Each row is a point on a landscape with many valleys, with its height.
From any point a ball rolls to the lowest of the 2 points nearest to it. It stops when none of these is lower. Distance is the straight distance between rows; heights are no part of it.
lepop h=282: [137 118  77 157 116 103 133  65 160 150 119 175 140 155 144 142 167 119
 185 100 140 175 138 123 131 147  99 119 185 107 143  47  88 167 132 165
 152 104 157 151  92 148 106 122 156  99 127 124 120  73 109 128 131 107]
mido h=251: [ 81 123  86  97 177  86 100 170 105  93 129 148 108 128  92 146  65 157
 133 121 147  76 106 199 148 137 125 111  97  97 156 129 127 118 108  50
 172 116 100  59 122 159  77 164 138 167 133 121 161  96 128 108 103 131]
Nipeb h=731: [145 119 120 115 126  81 140  91 110 111 123 165 112 106 100 125  89 170
 154 153 123 178 114 169 143 140 108 163 111 117 151  84 121 113 103 116
  69 172 171  80 183 168 137  96 177 142  97  89 137 110 137  91 149 135]
dod h=441: [ 91 204 141 156 169 119  90 119 165 131 119 141 135 181 112 127 165 124
 130 165 159 129 144 159  98 117 148  65 131 101 134 106  89 128 131 116
 155 126 132 101  80 124 121 140 131 153 141 152 100 109 112 207 141 101]
gopam h=479: [190 131 126 102 130 116 178 143 115 148 156 128  59  85 144 133 127 166
  67 125 125  93 115  97 153 101 194 152 106 152 140 109 198 106  98  98
 110 191 114 165 121 120 106 134 101 186 133 100 182 181 167 105  89 169]
mopat h=236: [118 146 132 144 111 123 124 179  73 101 128  46 145 147 185  97 118 124
  80  98 144 100  85 151  80 100 109 143  58 113 117 161 158  91  86 132
 131 109 126 108 131  70 104 120  86  90 152 131 141 122 134 125 128 153]
Vofi h=615: [111 164  99 142 152 158  95 159 179 120 179 155 135 119 145 156 144 124
 163 208  98 172 169 146 167 171 160 110 126 145  86 145 144 137 110 121
 158 101 130 136  96 139 149 177 104 137 154 126  58 130 148 188 144 118]
nodo h=562: [129 152 128 152 124 104 137 143 111  96 150 155 172  73 118 123 138 151
 146 206  95 180 121 188 148 195  96  82 102 171 159 156 114 128 137  89
 108 109  88  91 137 176 141 184 115  94 122 122 111 118 116 147 150 130]
Rodu h=705: [167 155 167 110 137 138 132  82 140 134 122 110  77 141 117 123 150 157
  89 160 130 134 126  99 112 112 169 143 129 130 137 106 129 103 141 111
 102 179 147 142 127 120 150 100 141 174 145 119 140 129 127 135 136 116]
renat h=382: [104  93  95 132 131  96  86  78 168 156 140 202 111 159 141 147 155  92
 168 125 144 121 172 114 131 174 134 130 182  89  97  36 138 158 112 162
 163 112 187 142  97 133 108 133 158 125 120 115  91  85 144 119 117 149]
burat h=674: [145 128 197 103 147 144 181 115 120 123  73 149 171  76  88 106 130 155
 105 132 127  91  76  97 101 104 167  90 137 167 146 129 110  71 188  94
 136 191 121  97 165 147 104 108 185 168  99 136 147 171 126 158 164  96]
kete h=629: [131 114 133 100 125 123 101 182 140 149 148 128 175 121 106 149  82 115
 109 124 160  59 114 127 117  89 124  73  81 101 120 136 158  98 110 105
 139 140  93 149 126  84 138 144 136 137 183 145 173  97 118 115 100 131]
Badep h=592: [117 156  85 150 122 129 137 147 149  98 172 163 145  89 130 162 129 148
 161 205  89 183 136 167 183 192 107 114 115 156 117 130 137 142 116 103
 145 107 129 124 102 162 140 196 102 112 142  99  95 105 141 150 127 100]
tibe h=354: [135  88  58 119 123 143 158 172 131 120 147 136 194  60 166 169 107  79
 137 108 109  86 157  93 179 179 109  93 134 162 102 160 182 164 145 139
 172 105 110 168 119 111 121 170  87 120 140 112 125  88 152 116 102 109]
voras h=433: [166 136 144 128 131  62 184 158 111 172 121 166  91  95 157 116 153 134
  97 151 152  95 112 131 121  88 164 100 122 158 142  66 187 109 119 101
 125 204  99 151 105 117  79 155 144 157 115 120 148 185 169 108  96 135]
romu h=120: [145 109  85 152 100 126 159  95 117 141 136 149 146 135 149 136 151 112
 173  84 148 192 113 135 138 144  77 145 197 122 168 108  86 188 138 168
 152  74 120 182  95 151 122 113 132  77 112 126 122 105  94 109 116  80]
gudof h=631: [ 81 153 108 126 148 155  88 141 194 132 176 138 127 141 120 166 111  94
 171 163 137 156 181 159 168 150 139 128 163 136  92 160 131 151 116 138
 179  69 125 145  92 137 137 157 106 133 133 160  42 143 161 166 121  94]
Vek h=357: [ 86 164 114 157 160 120 157 102 151  99 107 124 103 123 145 141 173 107
 144 114 146 151 158 137 136 192  97 122 172 156 148 137 100 136 151 128
 182  89 101 103 107 174 115 147 115  82 101 134  79 147 116 146 145  83]
gude h=736: [103 154 169 165 130 136 178 134 125 119 101 131  81 110 134 125 166 129
 124 138 117 184 111 139 116 140 151 177 157 190 155 156 132 163 119 121
  89 146 137 129 143 181 139 117  97 124  52 138  86 251 190 150 121 100]
tomi h=825: [114 184 143 137 157 168  65 107 146 138 130  79 120 212 116 128 112 141
 108 117 140  78 110 158 116  87 135 133 108  95 110 116  86 107  91 125
 142 119 172 126  82  69 124 135  95  87 158 147 155  40  84 156 140 132]
nopil h=339: [105 134  97  60 175 104  66 138 152 119 140 149  77 172  86 158  74 154
 137 145 140  95 137 171 151 131 153  98 131 104 106 110 117 121 112  71
 154 137 135  91 138 127  96 136 136 209 155 136 144  97 125 116 104 153]
Kizo h=514: [183  96 101 114 117 122 181 157 107 126 156 124  92  70 148 139 107 148
  91 102 102 108  86 119 147 125 165 176  86 143 150 119 198 107  92 110
 122 178 130 146 146 109 123 126 127 161 130  76 181 146 181  62 103 153]
Zit h=706: [146 152 161 183 128 113 132 141 130 158 129 125  74 112 151 121 186 152
 106 201  84 181 117 148 126 110 196 130  91 142 130 106 143 174 115 112
  53 166 159 139 116 102 124 140  99 153 129  97 147 192 169 170 140 171]
Piduk h=694: [109 159 144 154 131  86 129 156 127 126 151 125  88 116 162 115 168 112
 100 212 107 167 132 140 128 134 166 110  83 159 129 122 154 166 119 110
  98 143 120 138 113 120 150 166 113 166 143 124 118 175 181 148 121 142]
Nas h=476: [129  81  68  91 140 119 117 141 133 149 130 150 133 105  94 173 106  84
 153  80 142  89 171 113 173  99 119 158 147 103  78 143 165 171 120 155
 123 110 128 163 117 110 111 133  96 165 130 117 173 112 148 128  69 137]
Bon h=667: [116 141 130  74 137  85 141 123 171 142 148 151 104 144 119 148 133  88
 128 135 141 133 153 109 145 124 144 137 188 144 131 111 136 152 140 121
 136 144  91 148 124 158 135 132 137 199 109 158  91 189 185 131  88 117]
tobub h=601: [170  94  86 109 133 175 126  47 145 118  82 140 126 123  85 128 165 125
 149 118 103 119 163  77 142 115 134 125 185 109 136 107  81 148 168 172
  97 125 181 112 142 168 122 118 177 127 159 125 150  80  78 155 172 116]
robur h=756: [136 114 132 135 129  60 134 107 111 151 107 157 157 122  97 107 130 138
 153 151 153 146 115 150 108 108  90 134 125  99 151  87 131 123 115 122
 106 133 132  98 148 130 113 116 159 136 107 106 153 108 132 115 127 134]
Ses h=529: [165  92 158 120  82 146 163 119  94 165  94 139 216  75  69 118  95 147
 159 107 135 121 104 114 123  55  97 110 145 125 152 158  97 115 156 137
  92 146 117 116 189 160 138  88 178 104 145 144 155 129  75 132 152 111]
zop h=677: [121 144 123 120 135 130 126 115 141  89 125 118   9 172 177 129 132 172
 101  94 143 136 112 170 110 182 139 171 115 110 143  77 112  76 109 115
 146 161 165 119 104 146 119  97 151 117 106 102  89 156 131 106 144 139]
fefe h=649: [ 89 136 112  81 131 136 125 126 169 124 166 122  94 154 124 161 111  75
 152 113 153 142 172 121 163 152 128 124 181 144 117 147 115 169 140 148
 171  75  93 169 113 143 143 135 116 154 109 166  71 167 168 128  91  88]
Kup h=524: [129 123 116  85 158 144 117 122 135 142 122 107  92 144 106 141 106 124
 117  68 150  91 149  84 149  89 121 137 141 113 101 147 130 120 132 129
 165 122 130 143 110 120 110 113  92 166 123 138 161 141 127 116  82 130]
zave h=317: [113  97 146 149 162 173 125 134  98 127  70 100 147  93  93 119 159 144
 138 140  90 129 128 139 133 116 154 162 105 122  75 200 136 146 141 146
  84 110 177  99 153 112 117 121  84 133 119 129 151 165 127 140 164 161]
mokab h=855: [119 125 142 137 137 235  75  99 141 168 109  82 143 188 118  96  60 147
 138  94 111 122 174 130 133 110 150 117 111  91 107 177  78 145 107 167
 117 121 165 157 102  88 160 153 100  99 167 156  90  69  79 149 176 100]
Rafo h=235: [101  95 158  91 156 159 151 173 119 135 104 168 168  75  69 145  80 119
 135 103 123  86  94 130 133  90 167 127 154 166  82 168 119 115 179 111
 160 144  98 111 164 171 120 140 145 177 102 172 142 211 141 150 114 111]
Pem h=406: [122 178 115  72 173 107  88 142 163 102 163 135  46 211 134 170 122 149
 121 136 160 105 127 159 122 136 165 119 107 112 112  77 126 113  70  82
 165 138 149 108  86  99 100 139 118 147 133 137 139  84 119 106  99 174]
dobod h=781: [143 134 132 135 135  58 116  79 131 151 100 131 126 171 106 120 149 148
 113 167 187  87 130 123  62  94  95 140 128  91 137  71 140  97 112 134
 137 127 147 115 115  97  99  88 151 107 129 127 164  55 121 115 116 143]
zif h=707: [152 129 133 120 137 111 153  73 134 138 101 184 123  91  97 143 111 154
 175 129 110 203 139 158 156 136 140 162 160 149 149 100  97 142 119 146
  58 168 184  92 176 206 124  86 157 138  91 114 107 174 127 115 164 119]
budop h=574: [153 119 152 110  80 163 137 131 108 174 122 123 166 127  66 116  60 162
 128 110 151 114 109 107 127  53  94 140 146 107 127 154 136 111 137 138
 125 154  88 159 136 132 160  94 152 152 153 145 143 123  99 155 111  80]
fuga h=527: [165 117 128  83  81 133  61  89 166 157 171 156 153 168  76 123  69 115
 161 170 150 132 187 118 138 129 129 120 155 101 113  90  98 122 154 155
  88 133 141 156 131 112 165 118 180 168 172 134  97  65 107 168 144 104]
Lenif h=113: [100 111 139 173 115 137 118 190  90 118 108  88 179 126 162  96 139 131
 107 132 117 111 102 154 107 125 108 115  63 108 122 197 146 137 124 130
 119  92 112  97 153  91 112 130  78  70 132 121 147 112 125 132 137 152]
kuz h=560: [134 119 128  72 157 175 117 142 123 101 160  78 108 135 154 125  94  87
 106  74 111  98 161  63 166 129 126 130 109 136  97 179 151 120 147 147
 152 137 127 152 153 102 143 124  84 160 129 157 101 136 135  92 121 138]
reku h=247: [ 66 116 158 102 137  84 123 133 123 158 117 139 144 155  75 130  94 117
 129  97 193  87 118 130 101  43  97 136 155  90 122 131 146 108 113 130
 178 113  91 102 137 142 110  95 155 135 103 174 125 167 126 128  93 115]
Doza h=611: [ 95 182 160 155 172 132 130  87 162 102  51 140  72 157 129 113 190 167
 110 105 152 120 132 130  92 137 143  90 151 143 168  87  77  98 152 103
 143 155 158  80 111 162 101 102 145 129  75 132 108 164 128 186 149  94]
teve h=632: [106 178 177 127 135 122 161  98 143  94  84 123  91 176 122 103 137 165
 108 112 149 147 105 128  94 125 116 131 154 153 195 106  98  82 148  97
 137 164 112  94 134 172 126  93 171 159  76 138  93 179 135 161 135  86]
repot h=158: [ 86  97 166  95 137  97 163 164 140 161 114 153 157 104  84 160 110  93
 136  74 166  83 102 114 111  69 128 102 152 142 106 141 129 101 151 121
 181 126  91 122 150 148 122 133 155 150 112 175 127 199 130 116  83  94]
Vubi h=351: [107 140 112 129 169 113 186 129 142 121 108 126 110  69 153 142 172 100
 133 123 147 124 139 107 151 164  98 127 168 161 119 164 123 152 146 139
 184  94 100 130 114 146 101 166  70  88  94 113 102 168 155 133 115  82]
las h=525: [149 115 138 153  89  94 142 169  89 128 140 143 220  55 129 106 131 124
 146 183  92 177  94 180 120 153  98  54 108 154 170 152  97 121 135 106
  88 133  76 102 165 179 145 141 147  76 119 143 135 117 117 109 141 152]
Dur h=372: [ 94 161 190  80 128 155  88 144 135 110 166  90  93 232 126 101  80 113
 116 117 154 110 153 123 102  90 123 159 127 128 109 169 127 101  99 118
 138 102  93 146 139  98 172 111 132 145 120 190  94 159 130 111 115 138]
sumu h=432: [149  80 169 160  71  86 150 155 103 192 133 120 192  96 113 116 141 127
 131 151 135 120  74 113  77  57 118 112 101 140 152 122 153  84 128 130
  96 154  86 150 157 100 136 115 159  89 158 122 161 129 122  95 124 148]
Pupe h=383: [122 108 185 156 110  52 171 161 120 191 123 141 174 102 140 126 154 102
 118 158 155 109  89 119  71  55 155  89 113 157 128  92 171  91 135 115
 128 156  92 146 123 104  94 149 159 123 145 125 143 180 146 108 105 140]
netov h=648: [117 131 128 154  91 196  41 139 134 113 170 104 153 158 125 122  82 139
 124 165  91 146 139 150 125 179 128 110  73  98  99 140 107 127 111 148
  92 111 146 139 139  94 187 146 131  98 166 131 122  58 106 127 150 149]
repi h=639: [135 100 115 150  73 148  73 121 118  87 154 122 162 129 107 118 109 149
 108 198  70 121 124 132 115 194 118  83  82 102 124 117 102 133 131 130
  76 122 118 101 168 110 178 138 158 113 166 133 149  53 101 111 152 167]
gilof h=577: [109  74 104 153  74 174 104 118 106  98 131 110 138 160 162 118  82 127
 129  79 125 138 156 111 151 197  79 172 103 106 123 174 145 155 138 182
 132  67 142 142 177 108 158 115 118  66 136 133 110  87 101  93 143 124]
tevir h=673: [142 113 129 145 136 128 145  85 115 145  54  97 130 134 150 120 222 146
 113  99 133 110 120  99  93  89 109 146 143  87 146 127 111 143 145 152
 124 124 154 135 126 114 103  90 124  74 120 118 176 114  99 134 122 151]
zor h=647: [101 144  99 153 133 147 117 111 112  83 120  99  88 173 167 121 128 154
 121  84 132 120 116 151 109 181 110 168 113 106 135 111 108  92 129 135
 166 110 153 104 124 132 137 106 125  89 135  89 118 103 102 113 147 132]
Sus h=330: [127 185 157  99 149 129 135 180 102 105 129  44 112 187 185 104 103 143
  69  77 136  69  89 124  79  69 132 137  83 147 115 165 141  88  89 109
 164 136 129 119  92  74  77 120  42 120 128 152 132 148 107 128 118 144]
Labaz h=602: [148  87  97 149  69 128 141 124 120 139 180 157 138 110 154 142 146 123
 163 174  85 219 126 135 151 199 126 164 138 145 130 107 121 175 122 157
  78 112 132 176 138 138 170 132 138 103 131  97 103 108 155  88 141 141]
bigu h=636: [151 106 133 141 149 161 151  50 134 136  52 128 130 128  81 123 199 156
 150 109 109 142 145  93 107  71 131 142 177 109 134 135  58 137 154 163
  97 127 164 108 134 166 104  92 157  98 113 134 152 138  90 172 168 126]
pip h=614: [108 117 122 155  85 171  86 130 110 105 129  87 130 197 171 112 117 144
 113 102 128 146 129 138 112 167 109 161  87  87 126 140 113 119 123 150
 130  83 162 137 142  86 155 104 116  72 148 119 109  88  96 107 141 136]
sozu h=271: [135  78  75 130 167 142 155 128 112  99 100 139 119  67 120 134 110 131
 123  24 129  89  98 106 158 137 107 147 117 125 148 134 131 107 137 123
 192 124 133 104 140 157  97 123 124 123 104  84 176 126 125  75 108 115]
nutu h=842: [ 96 147 147 115 156 204  69  99 152 131 108  72 107 183 115 113  51 143
 134  98 119  76 159 158 135 106 141 136 115  97  96 153  84 115  97 132
 124 115 160 121 114  87 152 129 108 118 167 171 129  70  83 131 162 126]
pes h=112: [106  87  97 122 153  97 144 170  99  90 118 154 133  76 121 155  96 133
 125  92 115  58  82 175 138 160 118 135  87 115 145 127 149 107 107  90
 178 129 140  62 146 143 114 161 156 135 121 107 174 100 143  69 112 149]
les h=478: [164  95 176 143  75 100 153 159 107 176 130 138 225  76 118 112 125 108
 150 156 108 164  82 138  98  76 116  78 128 157 153 135 105 122 155 119
  83 149  79 140 172 146 155 106 174 106 133 149 122 147 114 124 142 130]
tid h=749: [184 146  98 151  94 135 105 150 110 135 184 102 154 154 165 142 127 104
  98 139 106 142 126  86 107 110 131 133  75 128 122 128 170 158 105 127
 110 135 140 185 102  36 142 140  95 129 150 103 166  85 132 128 105 150]
mun h=407: [ 84 180 103 158 163 135 112 102 168 106 115 150 127 163 113 133 162 120
 143 125 160 128 160 136 134 142 134  76 167 130 149 113  99 126 155 122
 190  83  97  99  77 158 125 145 129 133 138 159  96 112 103 190 140  81]
zukop h=637: [177  96  83 133 115 116 176 135 125 141 157 165 163  52 156 167 132 102
 178 163  91 184 124 152 169 173 111 148 177 170 116 111 130 184 117 152
  52 126 132 168 125 164 133 142 118 139 118  90 138 107 163 101 136 129]
Kavi h=442: [133 105 112 111 101  78  88  91 150 134 179 187 142 189 136 136 120  97
 145 131 151 124 180 106 132 178 117 114 151 107 113  46 152 136 127 144
 141 119 145 168  99 104 126 132 172 157 140 112 131  55 144  92 102 135]
Mibez h=561: [115  84 116 169  83 134  90 128 140 135 152 177 130 144 158 147 164 145
 159 166  91 185 145 134 127 200 129 157 130  98 113  78 110 155 100 156
 121 104 165 109 120 141 149 128 148  57 118 103 100  94 140  96 156 176]
kefar h=421: [126  65  54 112 134 141 120 144 131 120 121 173 179  70 105 168  83  67
 180 102 130  88 173 129 194 143 100 113 163 135  98 141 159 191 146 153
 103  91 108 150 119 127 132 158 125 149 148 120 152  81 125 151  99 123]
zupi h=779: [144 110 132 174  93 136 118 157 133 149 153  71 171 148 179 107 194  91
 117 190  82 188 156  98 129 114 143 109 110 123 130 165 131 184 165 162
  84 111 107 169 125  80 159 125  90  92 145 145 115 128 126 146 138 149]
Vonud h=589: [160 140 145  89 118 194 103 131 135 131 181  92 116 153 120 136  99  98
 129 128  93 141 167  97 162 119 165 156 123 127  79 162 142 138 134 142
  89 149 147 189 131  85 175 127 106 192 162 130 109 132 133 123 127 142]
bek h=703: [152 145 139 133 133 130 142  79 149  97  99 140  24 122 140 133 163 186
  97 140 113 120 126 140 134 163 170 130 120 129 143  67 127  98 135 106
  99 209 183 108 141 143 128 105 158 152 115 108 122 130 147 108 153 125]
rima h=581: [145  82 118 158  82 107 133 181 111 118 160 122 178  65 167 135 131 100
 116 148  74  96  87 130 100 164 124  85  58 150 147 116 174 107 112 108
 134 142 101 121 156  99 152 168 167 131 151  99 168  97 163  66 127 170]
fefi h=728: [178 114 101 128  90 147 136 136 100 163 139 100 174 149 155 126 130 118
 103  90 141 125 119  68 114  98  99 130 104 102 143 140 164 135 120 151
 131 132 116 199 120  65 137 104 125 104 148 115 175  96 122 127 103 123]
tovup h=604: [131  99 142 107 112 157 104 151 128 158 113 128 179  98  72 124  26 151
 126 114 146  61 118 131 138  87  94 108 107  90 127 158 139 110 129 117
 119 148  88 138 158 115 145 131 157 149 186 139 165  98  89 136 107 113]
tud h=553: [155  99 111 140  98 136 164 183  97 117 161  94 137  69 169 114 119 115
  92 129  84 117  70 119 138 161 150 128  59 158 164 139 178  97 119 104
 141 155 117 135 159 116 155 148 134 140 154  83 137 145 143  80 141 147]
sime h=684: [152 143 124 119 129 159 158  99 137 122 111 146 112 106 104 133 143 147
 145 117 108 179 115 127 152 139 141 155 156 150 141 126 109 137 141 147
  99 144 142 129 142 170 157 103 136 171 122 115 110 161 126 141 142 101]
Nor h=387: [136 216 174 113 153 137 136 132 117  92 134  36  83 195 205  82 161 121
  65 101 131 108 107 100  69 105 148 140  99 161 134 142 127  93 137 126
 138 145 143 134  99  78 108 115  72 116 132 145 103 149  96 147 152 143]
lotiz h=588: [ 91 176 132 142 189 130 138 115 148 113  67 133  53 136 136 124 175 151
 110  90 149 107 125 132 123 134 145 107 124 136 119 132 110 114 145 117
 173 121 154  97  85 147  84 136  82 140  77 119 122 184 139 167 107 124]
rop h=683: [112 127 132 135 153  78 156 181 124 130 133 144 130  69 170 115 176  85
 115 198 108 131 143 127 140 162 150  84 106 176 122 113 181 151 135 109
 126 152 107 133 113 131 135 195 121 161 143 114 129 151 193 124 122 147]
rir h=559: [108 145 132 102 186 128 137 135 127 122  93 109  68 141 122 129 136 144
  92  50 160  78 115  96 134 100 130 135 134 121 106 165 104 109 125 121
 203 113 120 105 101 145  77 123  80 154  67 136 150 205 147 127  79 127]
valop h=654: [142 152 186 124 127 134 192 112  93 120  77 137 152 102 110  97 143 179
 120 104 137 159  75 118 104  87 124 112 163 169 192 130  98  90 152  93
 125 172 127 109 140 172 115  88 173 136  87 126 137 184 120 168 142  88]
nid h=229: [103  96 124 157 137 138 145 156  97 120  95 108 192  85 133 126 150 136
 132 157  96 141 133 142 146 140 105 140  98 141 108 235 154 145 146 138
 112  87 124  99 177 124 105 144  73  64 120 132 134 133 117 135 165 132]
viki h=608: [182 164 153  99 129 184 101 124 161 155 213 103  85 169 140 129 119 100
 129 125 100 163 157  79 142 101 204 147 120 138  99 135 147 139 119 148
 104 152 169 207  98  81 155 125  75 165 140 130  77 161 140 143 140 168]
giti h=435: [ 99 202 160  89 149 118 103 142 151  65 179  86  53 211 211 115 159 117
 107 118 155 113 126 126  95 152 170 147 104 140 117  99 128  89 108 130
 140 135 137 127 109  87 132 126 120  96 123 155  79 134 111 112 148 181]
zal h=453: [139 167 149  77 158  83 114 125 150  96 163 124  71 182 174 134 143 114
  96 156 155  91 136 116 125 142 163 124 108 129 113  62 159 108  83 100
 128 147 133 121 107  87 124 137 134 152 145 140 130 107 131  95 107 180]
togan h=278: [ 99 137 111 166 105 148 142 108 125 129 117  99 120 168 157 114 171 107
 141  85 159 173 129 128 109 155  76 158 172 118 158 147  82 155 158 169
 166  66 104 139 121 150 127 100 117  55 100 140  81 147 107 135 130  78]
depe h=721: [131 156 180 162 128 101 165 125 115 156 103 138  74 116 118 125 173 155
 116 143 128 166 112 135 110  75 162 163 141 142 119 118 151 155 118 123
  79 179 145 144 127 150 121 115 105 155  72 114 146 222 178 172 120 139]
Rugot h=488: [135  98 117  73  97 133  81  99 153 132 188 159 120 182 120 145  86 104
 158 110 156 121 189 105 164 162 120 127 162 107 108  94 130 142 142 159
 129 116 136 178 130  98 164 104 177 145 154 137 111  80 115 109 109 118]
fovo h=609: [133  99 104 165  73 116 103 162 106  94 153 139 192  96 144 129 117 129
 128 155  76 104 115 131 101 201  88  71  80 116 137  99 146 127 130 101
 127 128  89  96 160 120 164 158 167 119 134 109 158  47 136  81 146 169]
Fov h=528: [ 86  95 101 160 100 136 126 112 104 101 124 130 152 112 134 116 101 125
 162 106 127 139 139 142 153 188  70 153 137 110 164 160 113 142 135 153
 122  81 111 100 171 167 152 122 149  55 121 142 121  94  90  86 152 128]
fali h=804: [121 173 140 123 135 115  88  96 130 131 121 106  99 192  87 118  98 174
 102 119 177  91 126 146  98  90 102 128 122  89 135 118 110  87 114  96
 151 118 122 113  85 106 111  87 143 133 146 136 154  77  82 142 122 102]
dofe h=302: [135  98 150  70 158 165 128 133 125 132  89 154 176  72  48 117  91 107
 114 147 133  53 139 119 151  94 162 128 152 126  67 151 128 121 181 109
  96 155 126  91 151 143 111 140 158 200 139 131 158 149 126 166 137 122]
Vobip h=664: [152 127 130 127 122  77 184 165 123 150 148 164 136  34 163 137 135  86
 153 180 104 166 124 154 155 158 129 122 152 184 138  97 149 177 121 127
  79 158 102 151 134 166 129 164 134 158 125 105 111 140 194  93 122 115]
vof h=517: [126 131 124 177 111 144  90 132 156 144 133 143 125 147 133 127 182 156
 143 179 100 200 107 164  99 139 138 128 111  84 124  95  93 146 102 152
 112 125 151 112 107 126 135 108 139  91 133 104 108 113 124 164 147 154]
zude h=363: [121 110 145 124 153 159 129 125  98 136  76 146 158  93  40 129 124 128
 145 143 120 114 146 153 147  88 149 171 140 132  55 165 136 159 142 141
  66 136 157 104 138 142 129 128 112 171 119 125 163 173 132 168 139 154]
Rusuf h=681: [144 138 168  89 125  94 141 138 156 144 147 149 116 118 119 120 102 111
  97 188 122 122 151 100 127  86 173 141 161 161 128 104 172 131 132 104
  87 170  82 130 157 132 149 130 155 227 125 147 107 202 194 146 114 140]
zov h=565: [176 111 109  85 113 146 104  34 149 131 118 142 124 144  64 123 102 137
 150 151 133 113 182  95 132 126 138 150 178  95 129  92  89 101 156 163
 105 141 174 113 160 144 140 104 194 159 164 121 121  71  85 138 162 105]
kuvin h=702: [180  98 111 141 107 129 172 108 105 162 101  97 145 125 153 114 186 127
 110  71 136 116 104  64  90  89  99 145 136  97 154 123 142 113 135 142
 156 124 123 175 128 104 115  94 127  85 116 109 174 115 110 105 109 131]
mogun h=325: [ 74 154 165  94 119 109 109 138 134 122 140 119  82 205 109 112 106 129
 104 110 176 131 129 145  94  92 102 174 141 111 126 147 127 102  91 114
 159 103  88 123 115 137 129  93 142 142 102 168  97 193 139 125  91 122]
bened h=480: [111 176 146 180 132  76  90 124 151 152 128 136 125 175 131 124 188 135
 118 195 144 182 120 161  79 105 131  98  97  88 118  72 115 135 104 126
 113 127 132 124  96 101 121 137 120 118 134 126 111 115 138 173 123 139]
rifu h=766: [158 148 137 170 105 121 124 164  92 142 176  59 157 147 191  96 162 101
  80 175  97 167 111  92 100  93 144 107  77 139 135 150 151 168 127 133
 109 122 130 169 106  44 130 144  66 114 163 124 136 127 129 144 122 166]
Nev h=293: [120 101  91 123 157 115 169 143 144 119 128 116 153  60 180 159 155  82
 132 127 127 101 157  90 176 185  96  99 164 155  98 158 171 152 147 136
 191  93 121 139 122 116  97 190  50  94 119 114 103 120 155 115 112  89]
Vufo h=475: [ 97 117 104 166 118 144 123  90  99 108  94 138 153 108 104 113  98 137
 178  84 140 154 134 155 145 141  78 138 169 139 168 194  93 139 131 144
 111  58 107  93 149 200 132 120 141  32 111 171 116 122  66 122 172 106]
fetaz h=324: [129 125  81 149 159 140 158 115  96  92  91 122  92  90 117 112 103 162
 149  22 122 131  96 120 174 155  99 166 140 142 163 171  90 109 146 133
 176 100 136  85 120 179  99 116  96 103  96 100 141 135  89 109 140  88]
Kef h=408: [109 132 118 154 151 133 153 117  77 105  96 146 141  62  97 117  91 140
 159  68 147 159 117 166 165 139  95 140 164 160 167 189  97 117 130 108
 141  92 123  78 122 214  98 130 115  80  96 128 144 154  92 120 164  98]

For each start below, name the point where the ball stops.
zukop => Nev
bek => pes
fali => sime
kuvin => romu
gudof => Pupe
repi => Pupe
netov => pes
kete => Pupe

For each start below, name every point that the ball comes to, in order.
rifu => tid > fefi > kuvin > tevir > bigu > tobub > zov > fuga > Rugot > Kavi > renat > lepop > romu
Rusuf => Bon > fefe > gudof > Vofi > Badep > nodo > las > les > sumu > Pupe
zupi => tid > fefi > kuvin > tevir > bigu > tobub > zov > fuga > Rugot > Kavi > renat > lepop > romu
nutu => tomi > fali > dobod > robur > Nipeb > zif > sime
